The views of a scene show one set of named points, each view turned or mirrored, and shifted as a whole, with a little noise and some points left out.
(in the rows, 128 means zero)

Scene 1
View 1
feves: [179 160 113  89  97  67 132 119 202 101 132 182 139 127 144 166 183  95
 112 114 156 144  93 119 109 172  74 107  24 158]
Gamuk: [203 125 105  97 121  96 140 135 176 129 108 169 157 109 156 144 189 116
  98 127 149 145 100 147 112 162  86  93  62 152]
lan: [132 114  52 100 160 121 130 142  95 150 129  77 145 154 160 156 224 118
 100 117 170 170 132 128 132 151 145 144  88 113]
natus: [144 161 108 159 111 122 104 102 136 131 137 102 164 166 148 170 152 165
 103 133 169 174  66 122  79 143 136 151  69 104]
gipu: [163 139  88 129 109 104 130 122 140 136 124 120 169 149 166 160 185 134
  93 129 161 162  76 130  86 151 114 136  80 128]
rivu: [123 158 120 145 138 124  83 112 146 126 139 103 145 152 124 162 142 172
 115 139 165 173 112 120 115 145 148 130  39  99]
fatuv: [198 147 103  75  80  48 143 130 192 106 128 194 148 135 158 157 195  83
  85 129 142 139  90 132  88 171  67 117  45 166]
Pipa: [160  97  86  96 154 110  99 151  95 153 119  95 155 142 148 129 184 157
  71 168 144 162 157 153 118 144 166 141  97  97]
bovur: [136 139  79  77 124  68 108 138 129 125 144 116 132 165 140 155 195 112
  80 143 149 156 142 123 109 154 137 155  60 120]
Fara: [152 130  96 127 140 128 109 125 129 141 123 106 155 139 146 151 175 152
 103 136 164 168 113 137 115 147 143 125  71 111]
lig: [206  98  80  89 121  96 149 149 131 150 102 143 164 120 177 137 209 109
  73 144 146 146 108 159 103 155 105 117 103 144]
nidi: [162 115  65 139 141 150 145 130 109 160 107  84 174 145 174 157 207 140
 107 108 178 171  74 138 110 147 128 131 105 119]
muke: [166 120  92 111 141 116 124 134 139 138 112 124 155 126 151 147 188 133
 104 130 160 159 116 138 122 153 121 110  71 125]
sef: [154 119 106 122 136 113  88 137 109 149 124 101 159 149 145 135 162 171
  71 176 144 163 135 149 100 138 167 145  91  93]
tika: [133 143  92 147 133 130 107 115 117 142 130  87 159 162 153 163 169 160
 105 130 172 178  86 124 100 143 150 147  76 107]
seta: [204 157 109  77  85  54 162 123 231  95 121 219 142 110 152 172 204  64
 123  89 157 137  77 118 113 185  36  85  16 187]
baki: [ 95 166  92 123 147 117  96 115 138 114 155  86 128 169 124 175 180 139
 129 107 180 177 124  96 130 154 144 147  31 107]
geg: [133 156  77 157 140 153 146 105 151 131 126  94 158 143 153 182 195 133
 149  69 198 177  57 107 125 154 107 116  53 128]
gedek: [130 165 146 146 133 113  59 106 159 117 142 124 142 147 112 153 117 191
 110 158 154 169 123 126 111 143 153 123  27  93]
der: [159 135  87  91 116  82 122 134 141 126 129 129 148 151 154 155 195 113
  88 136 152 156 115 126 102 153 120 139  66 127]
Dav: [140 127 103 161 168 168 104 122 123 149 112  82 162 128 138 149 162 181
 124 122 177 179 104 132 130 144 149 111  67 100]
View 2
lig: [ 85 129 111 163 112 125 103 164 125 193 178 133 173 121  92 154 127 141
 151  89 164 139 197 155 126 162 190 145 137 184]
tika: [ 58  98 150 118 144 140 162 154  95 119 186 151 150 144 100 150 126 109
 172 165  92 126 169 153 132  82 164 153 118 148]
feves: [124 123 107 110  87  75  78 155 126 202 135 124  97 147  64 119 114 120
 152 121 149 173 176 131 181 156 109 134 138 199]
Fara: [ 81 118 141 121 129 119 147 172 111 153 161 140 153 115 110 144 115 116
 169 140 110 137 159 147 130 105 164 150 114 148]
bovur: [ 94 135 107 154 122 119 135 137  69 180 142 124 119  92 128 137  95 131
 169 128 128 169 131 154 160 135 166 137 123 169]
geg: [ 49 109 139  71 158  94 130 195 127 125 176  95 123 158  78 161 132 113
 162 160 119 144 185 135 177  80 124 118 131 146]
gipu: [ 76 109 128 132 126 129 125 144 101 158 178 143 138 144  81 148 126 122
 162 138 127 137 182 153 150 122 154 143 131 178]
rivu: [103 107 158  94 117 108 158 167 101 146 142 151 125 121 111 121 107  99
 173 167  83 145 131 138 133  86 136 153 105 136]
der: [ 93 128 113 144 116 117 120 146  94 180 154 130 129 115 105 140 111 129
 164 124 135 153 158 153 156 138 157 140 126 177]
natus: [ 80  95 147 111 130 131 155 139  89 132 175 162 130 152  84 138 126 105
 171 176  90 135 162 149 142  88 144 156 119 159]
Pipa: [ 89 128 135 165 126 141 162 170  93 165 159 143 179  76 147 148 103 132
 172 113 115 132 138 158  99 122 210 159 110 138]
gedek: [122 101 170  84 102 106 168 165  96 147 132 163 118 116 111 106 103  88
 176 180  63 146 115 132 128  80 127 167  96 133]
nidi: [ 40 115 135 127 161 133 141 179 117 135 194 116 169 134  96 178 134 127
 162 131 128 128 195 154 135  98 182 134 131 152]
Dav: [ 73 109 167  88 142 112 161 206 132 130 168 134 164 121 114 149 120 108
 168 152  96 123 158 135 113  75 161 149 109 117]
lan: [ 49 139 117 141 167 125 151 181  88 148 171  90 153  92 137 170 105 140
 171 123 133 148 150 156 150 105 194 125 124 137]
baki: [ 75 122 137  92 150  98 156 171  83 138 138 106 104 108 123 135 101 111
 173 169  94 166 125 139 171  78 130 125 111 133]
Gamuk: [111 124 123 125  94  91  89 176 148 201 156 132 143 134  74 134 125 125
 150 100 153 146 195 136 139 155 144 145 130 180]
fatuv: [121 126  93 138  83  91  68 134 117 219 147 137 110 150  57 126 121 127
 148 106 161 171 187 141 175 178 126 138 144 218]
seta: [129 127  89 104  80  56  40 163 156 228 141 104  90 166  33 123 127 123
 141  99 180 180 207 125 200 181  87 121 148 218]
muke: [ 92 121 135 124 120 105 125 181 127 172 159 127 152 117 103 144 116 125
 163 118 134 146 169 140 132 123 161 143 121 154]
View 3
fatuv: [157 151 136 113 149 140 113  74 149 121 144 105  87  58 153 189 142 207
 189 151 110  57 114  56 120 174  91 142 114 134]
tika: [ 93 113 119 116  77 136 149 118 118 135 171 126 151 138 100 152 116 145
 108 166 111 160 108 117 105 138  92 131 168 112]
feves: [160 148 117 109 163 130 121  93 138 116 151 123  85  78 137 191 155 213
 178 123 102  62 119  88 126 157  95 135 128 124]
muke: [129 104 134 136 120 127 155 108 133 148 149 129 119 125 104 140 128 165
 146 149 114 113 125 105 103 160 117 127 132 146]
gipu: [107 126 131 114  98 138 136  99 129 138 157 115 127 113 115 165 117 167
 138 174 109 120  98  81 103 160  93 136 149 122]
Fara: [110 100 128 131  99 129 156 113 125 141 159 128 139 133 106 142 127 148
 126 152 115 135 124 119 106 149 112 131 152 131]
der: [146 124 127 115 115 133 149  90 143 135 163 109 123  97 127 160 123 167
 136 157 126 119 125  89 117 162  95 135 113 143]
bovur: [157 118 120 112 103 128 165  79 152 126 179 100 130  93 134 160 121 153
 115 150 139 144 140 102 126 155  86 142 100 145]
sef: [ 99  83 147 142  67 142 163  94 135 137 152 115 167 104 127 135 133 108
 120 162 132 157 149 118  97 155 114 151 151 140]
rivu: [108 108 111 123  97 130 151 125 117 111 167 135 148 123 113 157 151 146
 114 121 115 148 141 151 119 121 100 137 181 102]
baki: [143 121  87 100 115 113 166 124 124 116 197 128 134 143  99 167 133 168
  88 126 117 163 125 154 132 117  78 123 143 113]
geg: [114 131  95 105 130 116 139 143 108 146 172 144 108 172  71 166 111 204
 128 159  84 124  74 118 115 137  86 104 166 103]
gedek: [105 106 105 126  92 135 150 126 112  99 167 141 154 109 127 163 173 134
 111 101 118 148 162 171 126 110 104 148 194  92]
natus: [ 84 125 118 110  74 142 133 114 114 122 169 120 150 121 114 172 129 151
 118 161 106 144 105 112 109 131  85 138 185  89]
lig: [125 104 161 140 116 139 148  84 149 163 134 104 117 105 117 137 108 162
 166 188 117  94 111  56  89 193 121 131 112 164]
Gamuk: [134 117 148 135 149 136 132  96 135 148 130 124  96 100 122 155 138 186
 183 149 104  65 120  79 103 175 125 130 129 143]
Pipa: [120  75 152 147  77 132 186  92 144 150 156 108 154 120 117 114 120 107
 113 165 140 159 154 112  97 168 123 138 119 164]
Dav: [ 89  87 122 143  98 122 163 140 110 149 156 151 142 166  77 127 131 143
 119 140 102 147 120 144  96 136 122 121 183 119]
nidi: [ 94 105 132 122  93 129 152 118 123 170 159 121 131 165  76 137  87 163
 128 197 101 141  80  83  93 166 102 117 147 134]
lan: [135 108 119 115 102 119 173 106 138 162 178 113 129 152  88 135  90 159
 104 180 122 158 100  98 106 162  94 117 108 154]
View 4
gedek: [136 169 117 151 153 136 130 117  50 165 105 123 155  89  87  85 116 104
  24 154  85 128 125 129 102 112 152 186 121  58]
feves: [182 111 107 115 204 112 156 112  94 124 179 140 106  66  49 145  36  87
  68  94 200 140  58  48 104 106 155 167 138  91]
tika: [157 166 120 136 152 135 119 122  87 104  89 117 154 110  91  90  85 137
 107 135 114 153 152 117 104 102 127 172 155  76]
muke: [187 138 132 112 168 108 135 100  96 115 126 110 146 104 108 100  77 128
  94 107 138 125 107  65 121 108 112 166 140  99]
geg: [128 160 128 119 170 131 133 110  92  73 109 156 140 130  83  81  71 148
  77 111 187 189 146  90 132 129 125 205 144  86]
Gamuk: [211 125 136  93 184 105 157 109  95 111 164 117 134  85  89 110  63 113
  89  93 164 124  68  37 117  95 130 167 122 106]
nidi: [180 156 134 109 156 119 118 118 108  65  99 115 154 128 108  83  69 161
 141 113 144 159 150  83 122 102 104 169 159 102]
Pipa: [198 139 122 128 140 101 113  91 107 140  92  75 165 104 132 113  98 136
 119 123  69  90 132  86 108  89  89 134 161  95]
lan: [158 129 118 132 149 106 109  77 126 111  86 103 151 131 126 121  76 154
 121 103 133 136 156  85 127 116  83 148 183  96]
fatuv: [205 107 108 109 201 107 156 112 103 123 184 123 108  59  52 149  32  82
  90  94 192 128  53  39  94  88 154 152 144  96]
rivu: [139 160 117 146 154 134 127 111  69 140 101 121 153  97  92  89 103 117
  52 142 101 135 133 116 107 110 141 182 130  66]
seta: [188 100 120  95 222 104 174 107  96 111 205 152  96  63  44 142  25  79
  52  70 245 147  29  14 118 112 157 179 124 104]
Fara: [170 152 124 125 156 119 126 109  87 118 109 112 153 106 102  94  90 135
  96 124 117 129 128  93 110 102 118 166 143  86]
lig: [229 125 132  90 178  99 135 111 117  95 142  90 141  94 106 119  59 129
 142  98 144 110  91  44 110  80 109 140 155 114]
baki: [106 144 102 158 157 124 118  84  93 143  90 138 141 115  94 119  84 125
  46 124 136 154 149 118 120 134 122 178 160  69]
natus: [160 169 113 137 161 143 122 140  74 104 107 122 143  92  70  88  80 122
 100 146 119 159 140 123  92  91 152 178 145  69]
Dav: [155 172 144 121 149 126 128 113  75 102  89 119 169 126 122  58 114 151
  79 128 107 143 146 100 132 118 110 193 123  88]
sef: [193 152 122 130 144 117 119 116  90 141  98  81 162  91 113 100  99 124
 113 140  67  98 131 104  98  79 115 146 151  88]
der: [178 125 107 127 170 111 130 102 109 125 127 107 135  89  86 136  60 111
 101 110 143 126 108  75 104  98 124 147 162  90]

In a view up to two points have been moved. Name them for each view, in the order of its rows, or write -.
view 1 => gedek
view 2 => tika
view 3 => lan
view 4 => feves

Scene 2
View 1
ves: [135 124 155  95 106 130 113 138  85 156  91  78 126  88 116 132 113 168
 101 146 122 121  99  94 110 161 182 105 111 143]
fuzi: [147 108 174 109  85 115 104 135  93 167  93  99 108  88  78 110 158 171
  89 168 109 141  91  92 119 161 153  65 123 135]
detog: [119 114 143 133 131 121 142 137 105 166 111 113 118 100  92 100 125 172
  93 144 115 143 103  91  98 157 135 109 117 154]
Teke: [ 97 119 172 158 177 138 123 138 127 132 138 117  89 107  93  97 101 133
 122 135 104 122 100 109 103 127 115 118 151 149]
fidon: [109 130 138 119 154 138 141 137 103 158 117  94 131  97 120 122  85 162
 108 128 119 121 115 100  89 149 162 144 107 158]
mirek: [113 129 156 111 143 141 124 133 100 157 112  88 131  92 118 130  91 156
 112 137 118 113 109 102  99 150 168 134 114 148]
Vokag: [113 119 144 139 132 124 141 136 100 160 102 114 123 100 105  93 111 166
 102 144 123 131  99  80 104 165 139 129 129 148]
fifus: [113 123 133 127 154 131 159 133 113 182 123 114 145  99 107 108 101 179
  93 135 116 137 119 100  76 155 144 147  96 160]
zil: [115 133 178 108 143 151 108 131 103 153 112  78 133  91 122 138  83 143
 126 138 114  93 108 105 102 147 175 143 118 137]
Litur: [142 119 193 101 113 132 103 125 110 186 118  99 135  86  81 132 141 161
 101 164  95 126 105 116 100 149 152  97 102 133]
rebu: [101 124 140 145 156 131 155 135 112 173 118 119 138 105 110  95  96 164
 107 135 122 125 109  88  89 160 132 155 121 152]
zomi: [135 123 164 101 104 131 105 134  87 159  94  82 125  87 107 130 122 164
 103 151 117 121  96  93 111 158 177  96 117 138]
dideb: [122 116 104 113 141 120 165 144 103 166 122 106 118  99 100 115 115 193
  73 126 120 162 120 102  79 152 152 106  85 176]
Kel: [125 120 184 118 154 140 112 130 127 162 146 102 104  95  74 130 125 148
 106 147  89 131 112 129  93 123 134  94 111 148]
ninak: [112 124 188 135 137 139 107 130 107 156 111 104 122  96 106 111 109 142
 124 152 110 104  97  95 111 150 144 128 140 130]
View 2
Kel: [ 87 106 107 140 129 164 170 136 135  87 180  97 153 125 151 130  79 137
 123 149 127 133 122 155 137 116 137 133 124 119]
Teke: [ 87 125 103 131 105 167 172 118 108  53 147  94 173 124 152 145  70 160
 100 164 134 110 129 150  92  99 122 123 135 137]
ninak: [ 98 117 132 154 120 160 140 134 128  68 112  84 165 112 156 128  79 166
 130 153 131 131 120 147 121 121 128 112 155 143]
ves: [113  93 146 159 147 145 129 176 131 117 133  73 151 108 150 126  83 188
 158 136 144 159 104 154 133 112 125 121 128 167]
detog: [104 115 143 126 141 160 138 163 128  82 156  62 184 107 137 151  60 162
 122 158 129 151 108 160 111 103 123 147 119 157]
zomi: [113  98 149 160 139 154 134 171 135 112 144  67 166 115 150 124  84 173
 150 143 133 159 115 163 136 120 121 124 120 154]
mirek: [ 92 106 121 146 147 148 141 152 125  88 128  94 144 100 150 137  74 183
 143 141 142 142  99 134 121 102 135 122 146 161]
rebu: [ 90 127 128 115 152 159 136 149 123  50 124  79 171  88 136 162  47 168
 118 159 132 141  95 135 100  93 134 143 154 164]
dideb: [101 103 130 105 170 151 143 181 125 101 186  73 167  94 126 166  47 173
 128 148 142 162  89 149 110  78 130 169 103 174]
Litur: [101 105 140 156 145 162 141 157 154  99 158  77 159 116 149 119  83 137
 146 145 118 158 116 164 166 137 137 131 131 126]
Vokag: [105 122 145 131 137 159 132 156 122  70 129  63 182 101 141 149  62 174
 122 159 132 147 107 154 101 103 120 137 135 164]
fidon: [ 89 108 112 122 162 148 146 161 122  82 137  98 145  87 138 155  59 187
 136 144 148 145  85 125 109  82 138 138 145 173]
fuzi: [124 102 166 161 125 163 130 174 139 116 163  43 189 129 147 119  87 157
 144 151 123 164 129 189 143 136 111 131 103 143]
View 3
Vokag: [ 79 143 136 123 109 133 159 121 125 152 152 166 162 132 159 172 106 137
 123 109 157 107 103 109 138 149 122 128 137 119]
fidon: [ 82 131 146 114 113 110 150  94 133 146 136 149 169 134 139 132  92 127
 131 105 159  76  82 118 147 147 124 131 137  99]
Teke: [ 83 128 164 121 157 156 153 149 117 135 172 136 143 142 108 155 127 114
 140 130 136 110  94 120 144 151 130 148 163 105]
rebu: [ 63 145 160 122 106 129 165 122 131 151 150 166 180 139 151 157  92 112
 132 102 153  98  78 118 147 149 126 134 148 115]
dideb: [ 87 142 140 109  86 132 153  99 108 174 107 163 163 168 174 136  87 146
 127 122 145  81  96  80 140 151 119 106 163  72]
Litur: [115 144 125 160 138 139 131 113 116 146 125 174 122 131 117 146  75 164
 134 111 173  93  94 108  89 177 109  97 144 134]
ninak: [ 95 132 137 136 148 127 145 124 131 131 162 151 145 115 117 162 108 135
 132 110 164 105  96 129 125 158 122 135 131 140]
mirek: [ 96 128 137 122 126 108 142  93 134 137 139 149 155 124 125 132  95 137
 130 105 166  79  88 123 137 151 120 128 128 113]
fifus: [ 71 149 158 123 100 126 159 106 122 159 125 170 175 150 155 136  76 123
 133 103 154  84  71 108 141 154 122 121 156  99]
zomi: [115 132 108 135 125 123 136 101 122 147 134 160 134 126 141 157  97 170
 120 114 171  95 115 102 108 159 110 106 125 122]
Kel: [108 133 152 143 156 154 135 128 108 143 133 150 123 147 100 130  93 142
 146 128 151  91  87 108 109 173 119 115 169 104]
zil: [100 119 134 127 143 101 138  90 140 126 146 143 151 106 108 129  94 132
 132 100 173  74  86 136 134 154 122 133 120 124]
ves: [117 127 104 126 116 108 135  82 128 145 129 156 142 121 144 147  97 169
 117 109 174  82 113 108 120 153 113 109 113 115]
View 4
fuzi: [129 128 132 145 122 138 101 142  91 178 132 144 140 157 190 177 180 111
 136 155 133 159 118 121 166 165 103  98 136  96]
Vokag: [101 141 149 138 121 146 125 136 117 137 121 157 150 158 146 145 144 107
  93 173 138 122 134 145 133 129 110  84 121  92]
ninak: [103 126 156 128 126 151 124 126 103 120 148 165 125 167 140 126 159 135
 100 148 125 124 123 135 158 129 110 100 143  73]
Teke: [108 121 168 128 120 175 137 134 101 116 128 171 116 167 134  89 156 130
  72 174 160 103 132 126 150 137 104 106 151  69]
Litur: [118 118 125 150 120 148 113 128  74 157 139 144 105 150 171 154 168 131
 102 148 121 168 115 112 176 135 126  80 158  86]
zomi: [113 132 136 134 132 130 100 144  87 154 140 144 136 152 173 154 153 113
 119 159 128 155 132 131 178 135 115  97 134  86]
fidon: [ 93 142 147 128 132 136 121 145  96 122 130 151 132 144 142 120 117 112
  71 182 137 136 152 141 158  93 130  81 127  81]
detog: [108 135 138 146 117 151 125 140 105 154 110 149 142 156 161 146 147 102
  87 180 146 135 132 131 138 132 114  79 128  97]
rebu: [ 89 137 146 139 120 151 140 132 119 122 114 159 137 153 129 129 129 111
  64 178 135 119 137 145 122 104 125  68 121  91]
fifus: [ 95 140 133 146 120 146 134 137 102 137 106 146 129 143 144 138 121 103
  56 189 138 140 142 137 135  93 136  57 127  98]
zil: [ 93 134 153 117 141 131 114 137  86 107 160 154 118 152 139 115 129 136
  93 150 120 137 141 138 184  95 130  98 144  62]
dideb: [108 146 130 146 122 138 120 160  90 170  93 134 142 135 173 140 121  79
  62 213 163 152 155 129 146 105 129  66 119 109]
Kel: [121 112 143 143 118 170 125 136  71 149 124 154  95 152 163 107 163 127
  70 173 156 143 126 101 170 139 119  94 166  78]
View 5
rebu: [163 169 135 155 147 114 153 137 100 147 145 176 147 146 120 100 120 112
 149 142 145 127 133 104  78 131 125 153 154 112]
fifus: [166 161 141 171 131 140 159 138 100 133 165 187 145 150 121  96 109 123
 146 146 161 117 116 117  91 123 135 146 145 104]
Teke: [143 162 152 147 138 107 129 155 142 114  94 164 148 151 117 126 131 120
 142 162 136 131  87 109  35 153 100 134 122 123]
Kel: [136 143 165 162  98 154 136 143 157  97 122 173 146 163 119 114 108 135
 129 163 161 119  64 135  57 140 120 121 112 110]
mirek: [153 133 152 160 111 134 154 122 123 121 149 180 141 151 120 152 114 112
 115 137 152 116 115 127  92 141 125 130 142 132]
ninak: [129 140 162 139 105 127 141 112 151 135 114 156 142 153 114 139 121 107
 116 141 153 128 115 124  69 150 117 133 141 123]
zomi: [152 134 176 174  86 153 164 110 149 120 133 148 129 161 126 136 123 116
 129 122 178 127 108 160 106 149 121 119 150 118]
fidon: [166 144 144 167 127 128 158 133 106 124 159 190 142 146 122 140 116 116
 128 140 147 113 115 118  91 136 126 137 142 126]
zil: [138 121 153 144 105 133 146 111 131 124 145 183 141 149 115 172 110 108
  97 140 145 112 113 119  87 145 126 129 136 139]
dideb: [195 166 153 206 129 150 178 155 101 108 166 180 135 154 133  93 119 135
 167 137 169 118 101 145 104 132 126 130 146 104]
ves: [160 129 171 174  92 147 174 109 137 118 146 160 130 157 127 156 121 111
 124 119 172 122 117 158 116 147 122 118 157 128]
detog: [164 164 160 174 120 138 159 135 129 127 129 156 137 154 125  97 125 122
 159 136 171 132 108 141  86 142 119 134 150 103]
Litur: [129 133 178 160  71 173 148 107 164 119 133 156 139 167 119 108 102 126
 120 143 187 121  89 151  90 136 133 122 133 104]
fuzi: [153 151 192 182  81 160 170 113 168 124 113 121 128 168 130  98 128 121
 153 117 200 142 100 180 104 151 115 116 157 100]

In a view up to two points have been moved. Name them for each view, in the order of its rows, or write -.
view 1 => zomi
view 2 => fidon
view 3 => -
view 4 => Teke
view 5 => rebu, fuzi
